Points, in no order, along strands that fork and pass close to each other.
In the rows, 128 means zero.
Points whose rows are less than 37.4 apart are linked; no others are.
Q163: [152  89 146  97 137 170 135 142 128 168 145 124]
Q927: [ 53 156 138 127  89 105 125 112 117  94 113 125]
Q915: [200 127  91 178 155  96 126 131 144 114 178 151]
Q486: [ 79 164 139 114  82  98 109  96 117  59 127 125]
Q156: [ 42 140 153  99  84 131 116 123 126 102 135 104]
Q37: [ 89 121 163  81 101 147  92 110 133 110 162  86]
Q68: [216 107 100 176 152 119 119 122 163 147 198 128]
Q160: [130  91 145  96 155 173 176 129 125 187  97 134]
Q136: [203 130  95 166 143  97 116 128 140  98 185 153]
Q409: [ 43 130 145 112  96 136 140 131 126 124 103 108]
Q461: [130  91 164  80 130 168 115 128 126 144 151 104]
Q983: [119 158 115 157 146  99 135 131 110 143  79 145]
Q632: [ 70 162 125 149 116  91 138 114 112 100  78 135]
Q684: [ 68 100 167  84 114 158 131 125 132 121 132  91]
Q119: [179 116 118 141 123 132 111 142 144 149 188 135]
Q540: [175 138 123 129 112 113  96 125 128 117 186 147]
Q981: [ 79 151 149 106  88 121  99  99 124  94 147 110]
Q783: [212 121  93 184 161 102 124 122 152 122 187 144]
Q73: [206 128  78 190 175  97 134 131 142 103 164 153]
Q301: [182  60 144  95 153 176 150 142 143 167 195 129]
Q828: [ 93  91 168  80 124 164 128 121 130 133 133  93]
Q482: [122 102 167  74 117 161  92 119 131 126 165  93]
Q216: [ 86 163 124 151 127  93 134 114 111 109  76 138]
Q572: [143 165  93 166 164  92 138 145 103 120  85 164]
Q986: [124 148 116 151 140 113 137 137 119 165  83 138]
Q928: [ 90 148 154  92  88 128  89  95 126  93 165  98]
Q965: [163 125  98 159 152 125 156 162 143 184 110 147]
Q420: [ 98  93 160  90 136 167 151 122 127 151 110 106]
Q413: [158 168  87 160 153  96 113 150 102  69  93 162]
Q980: [145 171 103 147 134  94 101 135 104  53  87 148]
Q808: [135 102 132 110 153 165 181 137 134 194  81 141]
Q760: [182 128 117 144 121 118 104 133 140 130 195 143]
Q948: [169  87 123 120 147 164 163 152 142 183 135 141]
Q537: [107 119 130 127 140 149 170 134 133 180  58 126]
Q531: [113 161 125 144 123  93 117 112 105  96  94 144]
Q830: [132 132 113 144 146 133 158 149 134 186  68 137]
Q952: [ 48 121 145 113 104 145 149 134 129 137  93 104]
Q710: [ 99 102 147 102 135 165 161 125 126 164  89 115]
Q194: [ 60 112 145 111 114 152 159 132 129 144  87 105]
Q209: [145  91 154  89 135 170 125 135 125 157 150 116]
Q442: [121 133 122 140 136 134 144 138 126 174  79 129]
Q407: [ 54 115 168  78  94 147 110 125 135 104 150  87]
Q787: [138 159 136 109  96 106  87  97 113  78 150 133]
Q367: [189 108 113 150 129 132 116 139 152 152 195 132]
Q295: [168 162  74 169 159  99 122 159 108  71 105 167]
Q346: [149 125 106 147 151 133 161 159 138 192  85 145]
Q32: [197  88 116 142 133 151 123 141 159 157 200 122]
Q528: [164  92 132 113 137 165 141 149 135 173 146 131]
Q465: [ 65 156 144 119  89 114 114 103 121  93 128 117]
Q702: [129  86 173  69 129 166 109 122 126 138 161  98]
Q494: [132 163 102 162 155  93 137 138 104 131  81 158]
Q468: [ 99  91 166  84 132 166 140 122 127 144 122 100]
Q922: [ 84 110 144 115 127 157 158 127 129 157  81 110]
Q893: [123 162 139 109  91 103  93  92 114  65 139 128]
Q798: [145 155 135 115 105 112  90 104 113  99 154 136]
Q809: [147 166 102 152 145  93 113 137 102  75  90 158]
Q489: [163 147 126 123 110 110  92 117 118 107 169 147]
Q627: [ 39 140 146 112  87 128 129 127 126 114 114 110]
Q202: [101 132 132 133 123 137 140 126 126 160  85 117]
Q532: [106 118 168  74 106 151  84 112 133 112 173  86]
Q574: [168 127  95 168 156 114 151 160 141 175 121 148]
Q678: [218 115  97 180 156 109 117 117 159 133 199 135]
Q791: [100 160 132 138 112  99 116 103 113  96 104 135]
Q552: [101 163 142 108  83 102 100  91 115  58 137 123]
Q229: [103 163 115 156 142  94 137 122 109 125  70 141]
Q947: [ 92 162 136 127  96  99 111  98 114  78 116 129]
Q674: [ 95 122 137 127 126 146 150 129 129 162  79 113]
Q519: [ 97 127 127 134 134 141 162 133 132 173  57 120]
Q444: [196 137  73 189 178  96 137 143 134  96 150 160]
Q811: [126 109 131 119 146 160 174 137 131 187  69 133]
Q863: [188  65 136 109 146 173 141 144 150 162 200 125]
Q567: [203 105 105 165 142 125 121 130 161 151 197 129]
Q902: [ 56 110 165  85 102 152 122 127 133 115 134  90]
Q189: [186 144  79 176 163  94 130 150 123  92 138 166]
Q705: [ 68 125 165  77  92 141 100 116 135 100 163  86]
Q671: [ 56 160 132 140  98  96 134 114 116  94  93 133]
Q105: [128 144 109 152 152 122 157 148 130 184  61 140]
Q982: [132 160 121 142 125  94 111 115 105  91 106 148]
Q269: [181 151  80 169 157  96 122 155 119  74 131 165]
Q732: [196  73 125 126 139 167 135 143 158 164 200 121]

Follow the links from the first point to the second, and from the first to the third. Name the last point that the two ways share.
Q420, Q409, Q105 | Q922
Q572, Q965, Q216 | Q983
Q732, Q68, Q760 | Q367
Q632, Q572, Q674 | Q983
Q678, Q863, Q540 | Q367
Q808, Q442, Q194 | Q674
Q537, Q952, Q105 | Q674
Q442, Q468, Q627 | Q922

A fork is a point with three links. Follow the links from the first point to the second and name the forks in between, in order.
Q952, Q684 | Q922
Q811, Q194 | Q674 Q922
Q732, Q915 | Q367
Q465, Q494 | Q983
Q574, Q986 | Q830 Q442
Q572, Q830 | Q983 Q442
Q444, Q136 | Q915
Q710, Q105 | Q922 Q674 Q442 Q830

Name the points in between on the shortest way along the links from the first point to the second, in order.
Q980, Q73 | Q809 Q413 Q295 Q269 Q189 Q444
Q671, Q442 | Q632 Q216 Q229 Q983 Q986
Q632, Q465 | Q671 Q927
Q705, Q420 | Q407 Q902 Q684 Q828 Q468
Q678, Q301 | Q68 Q567 Q367 Q32 Q732 Q863
Q540, Q947 | Q489 Q798 Q787 Q893 Q552 Q486
